Each scene shows the same named points in several views. A view is turned or mirrored, and shifted as a whole, has a little noise and may leave points out.
(in the rows, 128 means zero)

Scene 1
View 1
Q702: 137 112 136 126 97 117 164 135 129 114 118 111 156 130 145 117 117 136 150 139 155 96 134 113 125 114 133 124 115 131 160 161 134 128 136
Q385: 147 72 155 107 118 77 148 138 157 135 139 111 124 147 153 102 102 97 128 128 121 132 153 115 132 103 126 132 133 136 141 125 143 100 121
Q144: 136 101 141 120 108 109 156 132 149 125 130 114 138 140 143 119 102 114 133 122 137 114 148 117 129 113 135 130 135 136 140 148 144 110 131
Q865: 127 125 124 135 101 142 158 126 148 119 120 126 147 139 127 137 96 127 133 108 149 101 148 122 127 121 150 132 146 137 126 166 149 109 140
Q682: 154 95 132 127 104 119 146 143 117 110 110 126 163 135 137 118 129 144 155 148 161 106 134 101 117 104 142 131 105 125 162 157 125 129 134
Q73: 126 112 140 123 108 114 160 126 162 130 135 113 131 142 141 126 88 103 123 105 128 113 153 126 134 118 137 131 152 141 125 149 155 99 132
Q835: 124 119 135 128 104 126 161 125 158 125 130 116 137 140 136 129 91 113 127 107 137 107 151 125 132 121 142 130 149 140 124 157 153 103 135
Q364: 130 114 143 122 99 108 170 131 138 120 125 104 148 130 152 111 110 126 145 132 147 98 135 119 130 118 126 124 120 135 158 157 140 125 135
Q590: 156 91 123 130 111 132 132 140 127 113 112 139 156 143 122 133 119 135 143 133 154 117 145 102 115 103 157 136 124 129 138 154 134 113 133
Q262: 143 93 138 122 112 111 147 134 147 124 128 121 139 144 138 122 105 115 132 122 139 119 149 115 127 109 141 133 136 135 135 146 144 105 129
Q449: 145 87 135 121 117 114 139 133 154 128 129 129 134 151 131 127 99 109 124 114 131 129 157 115 126 107 149 136 147 136 121 143 147 97 128
Q973: 153 56 155 103 131 76 132 136 173 146 149 121 112 158 142 108 90 80 110 111 103 152 169 116 133 99 136 138 155 139 115 113 150 81 115
Q343: 149 100 129 129 105 126 147 139 122 111 111 129 160 137 133 125 124 141 152 141 158 106 135 105 118 106 147 130 112 128 152 159 130 124 136
Q329: 137 95 137 122 116 115 146 130 161 130 133 125 129 149 133 126 91 102 121 107 127 125 158 119 131 113 147 136 153 140 119 143 152 94 129
Q384: 153 78 139 119 114 104 140 139 137 122 123 126 145 144 137 116 116 121 140 136 140 124 147 107 122 100 141 134 123 129 143 140 135 109 126
Q980: 146 93 140 119 107 104 153 139 132 119 121 115 148 135 145 113 118 126 146 140 146 111 138 108 124 108 132 130 115 131 157 149 133 120 130
Q640: 141 97 123 130 118 138 132 129 156 126 125 142 135 154 113 143 93 111 120 102 135 128 162 115 125 110 166 139 160 138 105 148 151 90 134
Q784: 143 81 151 111 117 89 148 134 159 135 139 114 124 146 147 112 97 98 124 119 121 131 155 117 132 108 132 133 142 138 134 131 147 97 122
Q277: 149 88 133 123 112 115 141 138 139 121 121 129 146 143 133 124 112 123 137 130 143 120 147 108 123 105 147 134 128 132 138 147 138 109 130
Q404: 144 104 124 132 107 138 141 134 138 116 115 136 153 144 122 137 107 132 137 120 153 113 147 111 120 109 157 134 135 134 128 159 142 109 137
Q749: 156 80 131 123 118 117 131 139 142 124 122 136 143 149 125 127 111 120 134 127 140 129 154 106 120 101 154 138 133 132 129 141 139 103 129
Q840: 145 89 142 117 111 101 149 136 144 125 129 117 142 142 144 113 109 116 137 132 137 120 147 113 128 107 134 131 127 133 145 141 138 111 127
View 2
Q385: 132 137 127 115 101 144 129 125 133 133 132 137 148 141 164 112 130 141 123 119 102 98 170 95 88 124 132 147 123 146 175 116 145 106 129
Q73: 131 118 94 118 126 139 121 136 134 122 133 135 155 133 140 133 131 138 122 141 122 115 141 115 99 130 143 133 121 114 175 129 136 115 118
Q980: 123 144 136 107 102 132 128 120 129 155 114 130 130 140 128 107 114 121 144 110 112 126 145 108 110 127 129 133 141 120 149 132 146 108 107
Q682: 117 152 145 104 97 131 136 118 126 170 102 123 122 138 111 100 109 117 152 99 118 133 134 119 125 123 123 123 144 110 131 136 153 111 93
Q702: 121 138 131 103 111 130 125 118 127 154 110 134 128 141 109 111 111 112 153 120 117 142 131 114 113 130 132 131 149 107 146 140 139 109 102
Q865: 126 123 92 115 127 132 125 136 130 138 123 125 150 129 116 133 123 130 130 137 137 131 120 134 121 126 143 116 127 92 156 138 140 122 98
Q590: 122 151 124 111 100 136 140 130 128 159 111 111 139 128 126 113 120 135 129 104 134 119 133 132 133 115 127 113 125 106 138 128 158 119 88
Q384: 126 146 133 111 97 141 134 124 131 149 119 127 139 139 144 108 123 134 132 108 112 110 153 110 106 121 127 134 129 129 155 122 151 110 112
Q329: 132 128 97 120 117 141 129 138 135 126 133 125 159 130 150 129 135 146 113 132 126 103 147 122 104 122 140 129 113 120 171 122 145 117 115
Q973: 137 136 112 125 102 152 133 138 139 121 143 128 166 135 190 121 145 163 99 121 108 73 180 99 83 117 133 144 100 155 189 104 151 110 135
Q449: 130 135 106 119 110 141 134 136 134 135 129 121 156 128 151 124 133 147 114 122 126 102 147 123 110 119 135 126 113 119 163 121 149 117 109
Q277: 125 143 122 113 104 137 135 129 130 149 118 120 143 135 137 114 122 134 128 112 123 114 143 122 117 120 129 125 125 116 152 126 151 115 103
Q640: 130 131 89 123 118 141 137 145 135 130 131 110 163 120 147 134 136 154 105 127 142 100 135 139 123 114 138 112 102 106 161 121 152 125 99
Q749: 125 147 120 115 101 142 139 132 133 150 120 115 147 130 145 115 127 145 118 110 128 104 146 126 119 114 129 121 116 119 151 120 156 118 101
Q343: 120 147 133 105 101 133 133 122 126 164 108 121 129 135 114 107 112 122 145 105 124 131 131 126 127 122 128 120 140 105 136 136 151 115 92
Q840: 128 138 125 112 104 137 130 124 131 143 121 131 141 139 139 113 121 132 132 118 113 115 151 110 104 125 131 135 131 126 161 126 146 110 114
Q364: 123 130 124 105 114 129 121 119 128 145 117 142 129 144 114 114 113 112 151 126 110 139 136 107 102 135 136 138 148 112 156 141 135 107 111
Q784: 132 132 115 119 108 143 127 130 134 128 133 135 152 138 160 118 132 143 120 125 109 101 162 102 91 126 134 142 119 139 176 119 145 110 126
Q262: 128 137 115 116 111 139 130 132 131 141 125 128 145 134 139 119 126 135 125 121 120 114 146 117 108 123 134 130 124 119 160 125 147 115 109
View 3
Q404: 148 112 150 120 117 151 150 156 134 160 154 119 113 130 127 136 132 126 108 94 143 118 116 126 103 143 106 138 123 123 133 149 127 138 130
Q682: 150 140 148 107 99 142 134 180 136 181 172 114 91 101 136 141 124 136 134 108 129 120 124 117 94 150 113 131 138 122 143 152 155 149 150
Q590: 154 115 149 120 107 147 142 165 134 171 165 122 97 126 123 139 125 128 111 97 129 116 113 128 97 147 109 143 125 127 136 155 133 148 139
Q73: 140 114 164 123 125 129 153 135 115 146 127 123 140 127 127 119 125 132 138 100 156 122 106 138 110 125 94 129 134 138 136 158 130 101 97
Q980: 148 137 156 113 101 129 136 167 123 173 159 116 107 103 133 131 118 141 146 111 133 121 116 125 97 140 106 128 142 133 143 159 155 129 132
Q702: 142 144 152 105 110 139 144 171 131 171 152 109 112 99 142 135 130 139 144 109 144 126 130 115 102 143 108 120 140 119 144 148 158 129 137
Q835: 140 112 162 124 125 135 154 137 120 145 129 123 137 131 127 122 127 131 131 97 155 122 111 134 111 128 94 129 130 135 135 154 129 105 102
Q840: 147 126 161 120 103 125 138 156 116 164 151 122 116 113 129 128 113 140 144 109 134 118 106 135 101 134 100 132 141 142 142 165 145 121 117
Q277: 150 115 156 122 109 139 142 156 128 164 155 122 109 124 125 132 122 133 122 101 135 116 109 131 102 141 103 138 130 134 137 158 135 131 128
Q973: 157 99 178 147 98 100 132 124 89 151 141 141 124 139 107 109 87 143 149 108 126 106 68 169 99 116 84 147 141 180 138 192 127 100 82
Q865: 139 114 152 117 129 150 159 148 134 149 136 117 130 130 131 133 140 126 115 91 159 126 123 122 112 137 104 130 123 116 133 142 126 121 120
Q364: 140 144 156 107 112 133 144 163 124 165 142 112 122 98 143 131 127 141 153 110 149 128 126 118 104 137 103 117 146 122 143 153 158 115 127
Q749: 155 108 159 129 105 134 138 153 123 165 160 127 104 131 118 130 115 132 120 100 128 112 99 140 99 138 102 146 129 144 136 166 129 135 123
Q449: 150 103 163 132 111 130 142 141 115 154 144 127 120 137 118 124 117 131 124 98 137 115 98 143 103 132 97 143 128 147 135 165 124 120 108
Q262: 148 118 159 123 109 131 142 150 118 160 147 123 118 123 125 127 118 134 134 104 140 118 105 136 103 133 100 136 135 139 138 161 136 120 115
Q144: 144 124 161 120 112 128 144 150 117 159 143 120 122 117 130 126 121 138 141 106 145 121 110 132 104 131 98 130 139 139 139 159 141 114 113
Q384: 152 127 161 122 98 125 131 160 115 169 157 124 105 113 126 128 109 141 142 110 128 117 103 137 97 136 101 135 140 146 141 169 146 128 123
View 4
Q144: 107 121 154 142 121 126 121 120 157 135 112 135 155 133 135 143 107 121 146 162 119 135 120 140 122 152 142 126 131 112 138 171 130 173 146
Q329: 93 113 165 130 141 114 116 112 155 144 115 120 156 112 130 138 102 118 137 158 126 155 128 129 112 150 141 130 128 120 134 163 131 186 147
Q404: 121 111 164 118 118 132 122 120 168 125 114 144 164 116 128 143 119 131 130 166 127 133 121 147 121 161 139 123 128 145 120 152 118 155 125
Q973: 69 135 156 145 152 95 118 120 140 158 119 103 137 104 122 125 101 109 155 146 111 191 123 94 115 138 161 132 103 104 138 186 151 203 159
Q262: 107 122 156 136 123 124 121 122 158 134 115 133 154 123 132 141 111 123 144 162 117 142 119 135 122 151 145 127 125 122 132 168 132 170 141
Q865: 116 97 168 123 124 131 114 112 168 130 111 140 170 125 136 149 106 127 126 168 135 122 130 157 114 162 127 129 150 132 131 146 114 167 136
Q364: 122 124 147 152 105 138 120 127 160 128 108 152 157 154 141 154 108 124 152 169 116 113 114 157 125 154 138 124 139 103 144 173 126 160 149
Q73: 95 108 162 138 137 119 112 111 156 144 112 123 160 127 138 145 96 117 138 161 130 141 129 140 112 150 134 132 144 107 141 163 127 188 154
Q980: 123 133 144 146 102 135 127 132 160 124 113 152 150 143 133 146 118 124 154 165 109 126 109 145 131 153 149 120 119 116 134 176 132 155 139
Q640: 99 103 175 110 144 114 116 110 163 139 118 121 164 94 125 133 110 125 126 159 133 157 133 129 113 157 140 130 128 147 122 147 123 179 131
Q449: 95 120 163 127 136 113 120 117 154 142 117 121 152 106 125 135 109 120 139 156 121 162 125 122 117 151 147 128 119 128 129 165 134 180 140
Q384: 112 137 148 144 111 126 128 131 154 132 116 139 147 127 127 139 118 123 155 161 108 144 112 130 128 150 154 121 109 119 131 178 137 162 139
Q835: 102 102 165 134 131 124 111 110 161 139 112 130 164 127 139 148 97 121 134 166 133 133 130 148 113 154 130 132 147 115 138 156 122 181 148
Q277: 116 125 154 133 116 127 125 126 160 128 115 141 154 120 127 143 119 125 144 164 114 141 116 135 126 155 149 122 118 132 127 167 130 161 134
Q385: 91 139 146 154 127 115 123 128 144 144 115 124 141 130 129 137 107 114 161 155 108 158 114 118 124 141 156 126 110 96 141 190 146 185 156
Q749: 111 126 158 126 124 120 127 127 160 132 118 133 153 108 122 135 120 127 142 160 116 153 119 126 123 154 153 123 111 139 122 165 132 162 130
Q784: 89 131 153 147 131 112 120 122 148 145 115 120 146 124 131 136 104 115 154 155 115 158 120 121 120 143 151 129 119 103 141 181 141 187 154
Q840: 110 132 149 145 116 127 124 129 157 134 113 139 150 131 131 143 111 122 152 162 112 140 115 135 126 150 149 125 119 113 135 176 134 167 145
Q343: 135 126 150 132 96 142 130 132 167 114 113 159 158 133 131 147 126 133 145 168 113 120 110 151 133 159 145 118 119 138 123 163 123 141 127

In a view up to two points have been moved. Name them for each view, in the order of its rows, or write -.
view 1 => Q384
view 2 => -
view 3 => Q835, Q277
view 4 => Q449

Scene 2
View 1
Q549: 104 76 143 95 144 146 159 62 109 160 83 114 128 109 118 156 82 180 101 136 147 109 106 104 129 130 142 135 112 155 101 147 110 174 135
Q409: 95 102 124 129 116 142 104 94 135 114 147 102 125 113 135 168 112 99 112 138 158 112 117 135 112 101 93 104 180 132 158 98 166 159 110
Q977: 111 132 90 108 127 140 96 118 116 100 143 76 140 77 128 129 109 120 107 126 131 95 125 142 145 119 126 110 152 133 133 118 147 169 121
Q17: 101 97 124 107 132 144 127 81 118 131 114 101 130 103 127 156 95 139 106 133 146 105 113 123 130 119 127 119 142 143 124 125 137 168 125
Q968: 103 101 124 117 128 142 120 95 125 121 130 104 129 104 129 156 106 125 108 136 154 112 113 125 122 115 107 114 156 138 140 113 145 168 120
Q960: 116 69 168 143 148 149 179 113 157 142 126 142 115 126 123 153 148 147 97 164 191 175 102 82 72 140 54 116 151 143 155 111 120 196 128
Q708: 104 101 123 114 130 145 125 94 125 125 128 103 128 103 128 151 106 131 107 137 151 115 115 122 122 118 111 115 150 139 135 118 140 170 122
Q93: 106 97 123 98 137 143 137 83 109 138 103 99 134 95 121 143 90 160 103 130 139 102 112 118 138 127 140 127 124 147 109 138 121 173 130
Q662: 123 91 135 104 158 146 173 108 124 144 96 115 132 90 113 122 118 188 93 144 151 139 110 91 121 155 120 131 104 151 106 149 92 200 143
Q293: 111 84 143 119 143 145 154 94 131 140 113 120 124 111 121 149 116 155 100 145 163 136 108 103 109 134 100 121 137 146 130 126 121 184 129
Q459: 115 116 107 101 142 144 132 110 114 120 117 91 137 80 120 124 107 156 100 130 135 111 118 121 140 135 131 122 125 143 112 137 120 183 132
Q327: 94 100 122 109 121 143 110 77 116 126 124 98 130 106 130 165 91 123 112 131 145 97 115 133 130 106 124 115 156 140 133 116 150 159 118
Q446: 109 85 141 114 140 145 151 91 128 140 112 119 125 110 122 151 109 153 101 144 160 130 110 106 112 130 107 124 137 146 127 128 124 181 129
Q369: 113 109 119 124 133 144 125 120 135 112 142 102 129 96 125 139 128 124 103 143 155 129 116 120 114 125 92 109 158 134 148 110 142 179 120
Q186: 109 137 89 123 120 141 86 133 132 86 165 77 137 83 132 135 126 96 107 132 140 108 127 145 131 112 100 98 176 124 155 98 163 166 113
Q53: 123 124 104 119 143 143 130 141 132 105 140 91 137 78 121 116 137 140 99 139 145 132 120 118 124 140 101 110 140 133 133 122 125 190 129
View 2
Q327: 94 156 119 128 81 135 105 103 118 136 142 167 118 178 133 125 108 133 99 134 122 124 152 147 110 142 80 109 108 133 135 135 115 134 104
Q293: 109 156 124 121 91 140 98 73 122 122 129 150 116 173 137 130 159 120 90 126 100 112 140 146 139 141 138 140 113 135 126 137 132 137 155
Q369: 114 154 93 114 117 123 123 111 112 151 111 160 119 180 138 130 138 116 108 143 105 128 147 134 105 141 122 114 116 120 128 139 114 127 118
Q708: 105 155 112 123 96 134 106 97 117 137 129 161 120 180 135 132 131 125 102 135 114 121 148 145 117 142 104 120 112 130 132 138 120 134 121
Q93: 98 155 126 141 74 150 82 78 122 115 149 164 120 202 127 159 147 131 95 134 131 101 153 164 134 152 94 130 112 130 143 146 129 150 127
Q960: 123 156 120 98 111 129 118 68 124 133 104 134 112 139 151 98 178 103 84 117 64 122 125 120 146 129 192 155 112 139 108 125 133 122 185
Q662: 116 155 121 136 92 150 79 55 124 106 132 151 117 204 129 173 200 116 90 131 116 90 144 160 155 156 146 159 120 128 136 151 143 157 168
Q549: 92 158 147 144 55 159 68 53 130 97 160 156 117 191 129 152 156 134 84 120 125 92 148 168 154 151 102 144 109 143 138 142 139 154 148
Q459: 108 155 104 138 100 139 92 91 118 127 134 165 122 214 124 174 162 124 104 146 133 103 155 162 123 156 104 127 117 120 145 153 126 150 124
Q409: 102 156 106 110 103 121 129 119 113 157 120 163 118 159 142 101 100 125 104 135 101 141 145 128 98 131 101 102 108 130 125 128 107 118 105
Q446: 108 156 121 126 90 141 97 76 122 124 133 153 115 182 134 139 157 124 92 129 108 108 143 148 135 147 126 138 114 133 132 140 130 141 146
Q53: 126 155 83 123 131 124 115 105 112 146 107 162 123 207 130 165 172 111 110 150 116 115 150 145 111 150 134 125 123 109 138 151 120 140 128
Q17: 97 154 123 131 81 140 96 90 120 127 142 165 118 185 132 137 130 131 97 134 121 113 150 153 123 146 93 121 111 133 135 138 122 139 121
Q968: 104 154 111 122 94 130 110 100 116 141 130 162 119 177 137 125 124 125 99 137 110 125 148 143 114 141 104 116 111 129 130 136 118 130 116
View 3
Q327: 133 128 133 113 106 134 148 97 112 103 142 100 154 136 125 127 148 124 139 137 146 143 167 95 125 124 115 120 91 130 137 139 154 132 130
Q549: 109 134 128 110 118 168 145 130 104 94 171 80 196 133 166 122 125 149 107 149 113 83 141 142 120 126 120 147 111 122 124 162 171 125 125
Q93: 122 131 131 120 117 148 142 114 117 90 151 77 189 124 151 121 130 135 114 134 137 105 151 119 119 121 127 136 112 127 118 151 155 127 129
Q446: 127 137 132 120 99 136 137 110 88 123 164 108 161 129 142 133 130 138 116 143 131 95 136 122 112 123 137 140 129 116 123 139 167 122 114
Q409: 147 130 135 116 86 107 142 78 99 131 138 129 114 138 101 137 157 114 155 136 161 161 168 76 120 120 126 111 99 125 144 118 150 131 119
Q369: 148 135 133 133 88 105 134 85 97 128 141 115 139 121 115 135 135 120 129 128 160 123 145 92 109 118 148 125 135 117 118 120 151 124 114
Q968: 138 131 133 119 97 125 141 95 101 117 145 110 146 131 124 132 144 125 134 136 147 131 157 96 118 121 128 124 110 122 130 132 156 130 120
Q186: 161 127 138 142 93 93 135 69 123 107 113 101 137 114 100 127 145 105 141 112 187 159 168 66 112 112 141 107 115 131 117 112 129 132 127
Q662: 122 140 129 134 108 141 131 120 97 108 166 82 195 112 164 125 108 145 88 132 128 59 116 141 103 118 156 156 159 113 98 144 164 118 114
Q977: 149 126 137 139 105 109 138 83 132 89 117 81 165 112 116 121 138 112 131 112 178 146 168 79 114 114 136 114 112 135 111 125 133 132 135
Q459: 133 131 134 135 113 132 137 102 121 88 138 73 188 110 143 119 124 128 110 121 156 106 146 111 110 116 142 133 127 127 105 140 145 127 129
Q17: 129 131 133 117 108 139 143 105 108 102 150 95 166 132 137 127 139 131 129 139 140 122 156 107 121 123 122 129 106 128 130 144 157 128 125
Q293: 133 138 130 126 95 127 135 105 86 129 165 110 155 126 139 134 128 135 115 140 133 92 132 120 109 121 145 141 138 115 118 135 166 120 110
Q53: 151 135 135 151 94 101 127 86 110 112 133 94 160 105 125 126 124 119 112 113 171 109 138 96 100 112 163 131 152 121 97 118 141 122 118
View 4
Q327: 104 150 179 160 136 118 109 164 166 140 137 115 153 152 125 138 116 134 135 103 131 127 106 125 142 138 115 117 88 144 121 100 140 103 115
Q977: 113 147 196 147 124 138 99 151 139 144 137 94 163 133 123 111 105 174 101 116 127 139 102 143 139 160 109 111 105 133 115 119 130 108 110
Q369: 108 137 169 132 129 128 138 148 139 153 139 115 165 157 123 114 101 141 111 116 113 141 136 110 132 147 123 114 112 153 108 125 136 123 140
Q708: 105 150 170 145 138 117 128 163 161 142 138 109 151 157 123 130 103 139 122 108 117 134 123 114 141 140 117 113 98 148 115 109 135 118 127
Q293: 104 156 148 133 157 104 157 177 171 137 143 105 142 173 119 132 82 131 122 110 95 128 144 90 145 130 121 109 99 164 110 112 131 136 146
Q459: 113 167 179 142 151 124 118 174 163 132 141 76 143 143 121 122 82 176 96 117 106 132 110 129 150 153 105 104 99 140 115 114 120 125 115
Q93: 108 178 168 148 164 107 123 190 186 124 142 83 132 155 121 140 80 159 115 107 105 123 109 118 157 139 106 104 86 145 119 100 123 123 114
Q409: 99 125 178 152 112 128 121 141 141 155 136 140 172 156 126 127 130 115 140 104 137 136 124 116 126 138 128 123 101 149 115 112 153 102 131
Q186: 112 126 198 144 105 147 104 132 120 155 134 113 180 135 125 104 120 159 105 117 134 148 112 142 128 162 119 118 113 137 110 130 139 105 120
Q53: 115 146 175 123 136 133 139 152 136 149 140 89 159 146 120 101 82 174 85 126 100 143 134 117 138 157 115 104 120 149 105 135 123 135 137
Q17: 104 160 171 152 150 112 122 177 173 133 140 103 144 156 122 140 98 142 126 105 117 126 114 118 148 136 111 111 91 147 120 103 132 116 119
Q662: 112 182 146 124 183 100 163 196 182 124 146 70 125 171 117 128 49 166 93 118 71 127 143 89 161 139 112 97 102 161 107 116 110 154 142
Q968: 105 145 172 149 134 120 127 160 157 144 137 116 157 157 123 131 108 133 127 107 121 132 121 116 140 138 120 114 97 150 115 109 139 113 126
Q960: 99 135 124 113 150 103 199 160 153 153 143 134 153 198 120 124 84 101 127 114 83 136 186 57 134 120 139 113 117 184 100 128 140 152 183

In a view up to two points have been moved. Name them for each view, in the order of its rows, or write -.
view 1 => Q186
view 2 => Q369, Q446
view 3 => Q409, Q293
view 4 => Q459

Scene 3
View 1
Q839: 132 128 75 129 91 124 147 100 120 142 98 94 75 145 111 80 133 169 138 123 113 57 169 121 133 91 147 114 151 105 134 164 126 113 156
Q861: 134 103 87 135 143 170 98 122 148 144 90 127 131 151 131 130 126 150 139 116 101 103 95 77 84 125 131 145 112 89 151 92 143 121 122
Q238: 130 113 74 135 114 150 125 109 133 145 96 111 99 149 120 101 137 167 133 116 107 78 135 92 109 109 134 124 131 93 140 124 137 114 138
Q331: 130 117 86 131 108 134 131 108 127 137 94 100 89 159 114 88 136 165 145 126 111 60 146 109 115 100 142 121 145 104 138 150 126 120 156
Q788: 131 115 91 129 115 135 125 112 131 135 90 103 99 159 117 97 129 159 150 129 109 68 137 110 106 101 145 129 141 105 145 145 127 124 152
Q202: 135 122 71 134 118 161 121 114 134 152 100 121 114 119 123 123 118 157 130 109 105 100 127 96 111 119 140 131 114 89 147 106 153 111 114
Q4: 141 124 97 123 137 155 102 130 141 139 91 120 137 124 129 142 99 130 156 125 102 106 105 115 94 118 157 154 112 99 166 112 151 132 114
Q720: 136 138 78 127 102 137 138 109 122 145 101 104 97 113 116 108 110 155 140 120 109 82 155 126 129 102 155 123 130 100 147 145 145 114 125
Q159: 138 120 88 129 129 159 109 121 139 143 96 119 125 126 126 131 111 143 143 118 103 101 116 103 102 117 147 143 114 92 157 109 150 123 116
Q519: 138 112 112 121 141 146 99 129 143 126 85 112 131 156 126 127 113 131 168 135 106 87 104 114 88 110 155 155 128 108 163 130 133 137 139
Q166: 129 91 120 125 135 123 107 121 139 114 72 95 102 219 118 79 148 154 173 148 112 38 114 103 80 94 145 143 163 118 146 165 97 143 196
Q781: 139 129 82 127 119 149 123 116 131 143 99 113 112 119 122 122 110 147 141 121 106 93 133 115 114 111 152 136 121 96 153 126 147 119 119
View 2
Q202: 100 105 102 109 107 108 124 129 157 133 112 102 113 107 143 106 132 124 147 134 121 115 124 152 102 122 118 127 104 138 132 112 169 136 132
Q159: 103 119 96 110 106 112 123 137 162 128 124 102 95 115 134 110 138 126 142 128 133 130 116 164 105 127 134 127 111 140 137 122 159 146 140
Q788: 91 125 102 118 117 119 138 122 128 121 139 119 155 111 145 147 146 116 155 130 136 118 93 161 117 117 123 111 116 130 125 139 133 140 118
Q720: 99 114 112 103 120 109 135 118 130 138 119 116 140 105 167 125 143 125 136 146 133 98 129 136 118 108 127 105 112 157 127 142 139 137 116
Q781: 102 114 104 107 113 110 130 130 148 133 120 110 114 110 149 117 140 125 138 134 133 114 123 150 111 119 130 117 112 149 133 134 151 143 129
Q861: 101 116 86 118 98 117 120 144 171 120 123 95 94 117 115 109 134 121 156 116 122 144 98 180 95 137 125 139 110 117 138 104 172 143 145
Q166: 86 148 86 140 119 131 145 126 120 99 172 120 169 120 116 184 157 106 175 107 147 148 43 197 119 126 129 114 124 100 123 152 110 148 121
Q519: 100 142 89 121 111 121 130 140 150 119 147 108 97 123 123 137 150 125 142 117 149 148 88 182 111 129 151 121 121 137 134 147 133 159 137
Q238: 91 108 103 116 112 114 133 119 141 123 125 110 153 105 143 128 139 115 162 131 122 112 103 159 107 121 110 121 110 121 125 115 155 132 121
View 3
Q166: 125 125 127 113 124 144 126 107 119 105 103 136 128 147 129 77 152 117 112 174 152 155 92 93 126 111 141 156 84 89 172 55 128 197 147
Q4: 111 134 166 103 127 128 154 91 123 109 114 111 101 140 137 118 131 142 120 104 178 152 120 110 106 127 116 131 113 117 79 133 129 130 109
Q720: 101 150 151 131 125 112 135 112 127 116 118 126 133 138 134 137 120 125 146 133 110 136 138 149 142 128 119 120 116 116 114 119 119 134 93
Q781: 104 146 158 117 128 113 149 103 130 116 117 120 117 138 134 137 124 130 132 122 141 142 128 131 131 129 122 127 117 119 102 122 123 130 100
Q839: 104 154 134 141 127 110 121 124 128 119 116 137 149 138 128 132 123 113 147 166 82 131 131 154 160 123 128 127 105 107 156 85 118 158 101
Q331: 111 146 139 127 128 115 130 114 129 115 114 134 136 141 129 126 129 114 134 160 113 140 119 132 149 121 131 138 103 108 154 82 119 161 113
Q788: 109 141 143 123 125 125 132 111 125 111 110 129 128 141 131 113 133 122 132 147 131 143 120 124 134 122 126 134 103 106 133 97 123 158 115
Q159: 107 142 165 103 131 116 159 91 132 114 116 117 106 141 135 138 126 134 119 117 167 151 119 115 122 129 123 136 115 119 93 123 126 127 106
Q202: 104 153 164 112 130 102 157 97 136 121 121 120 114 140 132 159 121 129 126 124 140 144 125 132 138 128 123 133 121 124 103 121 121 120 95
Q861: 117 141 169 87 133 113 171 78 137 119 118 118 94 144 136 152 131 133 100 124 187 158 103 95 122 125 134 152 114 122 105 106 127 128 117
Q238: 110 151 152 111 133 106 148 100 137 122 118 127 124 143 133 156 126 118 121 149 132 145 114 125 149 122 133 144 111 116 137 90 121 142 109
Q519: 115 130 154 107 123 140 144 99 119 104 107 121 109 142 134 93 141 135 117 124 175 155 113 103 105 123 123 135 103 107 105 109 130 156 124
View 4
Q202: 148 144 122 156 136 152 118 127 128 104 115 100 138 146 125 113 124 138 121 131 113 130 119 122 143 126 161 120 105 116 159 120 104 123 139
Q720: 135 120 122 147 124 113 105 133 128 110 116 138 144 145 144 126 130 146 122 132 139 110 100 114 144 123 158 112 86 126 153 121 87 113 125
Q159: 147 141 128 140 144 159 121 119 133 109 107 105 133 138 127 118 111 137 107 133 103 127 117 135 148 117 169 113 110 114 139 137 103 137 137
Q839: 113 113 107 163 86 90 96 145 131 107 128 161 126 138 149 137 137 163 128 112 160 102 88 98 139 127 145 123 80 129 147 104 101 132 143
Q788: 117 123 113 152 100 124 107 130 138 109 121 144 118 127 138 132 117 156 115 112 132 114 98 118 144 118 155 121 98 121 125 124 113 153 149
Q4: 145 134 136 123 157 163 123 110 135 114 100 110 134 134 127 121 100 134 101 137 94 125 114 144 153 109 177 104 112 111 127 150 100 139 128
Q331: 114 121 108 160 91 114 103 134 138 107 125 148 116 130 141 135 124 162 120 109 141 110 94 110 143 123 151 126 93 125 134 114 112 150 151
Q781: 140 130 128 144 136 138 112 123 131 109 110 118 138 142 133 121 119 139 115 132 119 119 109 124 146 119 164 112 99 118 145 131 96 124 132
Q238: 129 138 111 167 103 137 110 134 133 102 124 119 122 137 129 123 126 150 122 115 129 123 109 115 141 128 156 129 105 119 151 112 115 144 153
Q519: 130 126 133 121 139 162 121 107 144 116 102 126 118 122 128 129 95 143 95 127 96 120 106 147 155 106 175 105 113 111 105 155 112 161 140
Q861: 145 154 124 150 134 180 125 116 137 104 110 86 121 133 114 110 107 137 109 121 91 140 126 138 150 119 168 122 125 108 137 133 122 158 154

In a view up to two points have been moved. Name them for each view, in the order of its rows, or write -.
view 1 => Q166
view 2 => -
view 3 => Q788, Q202
view 4 => Q519
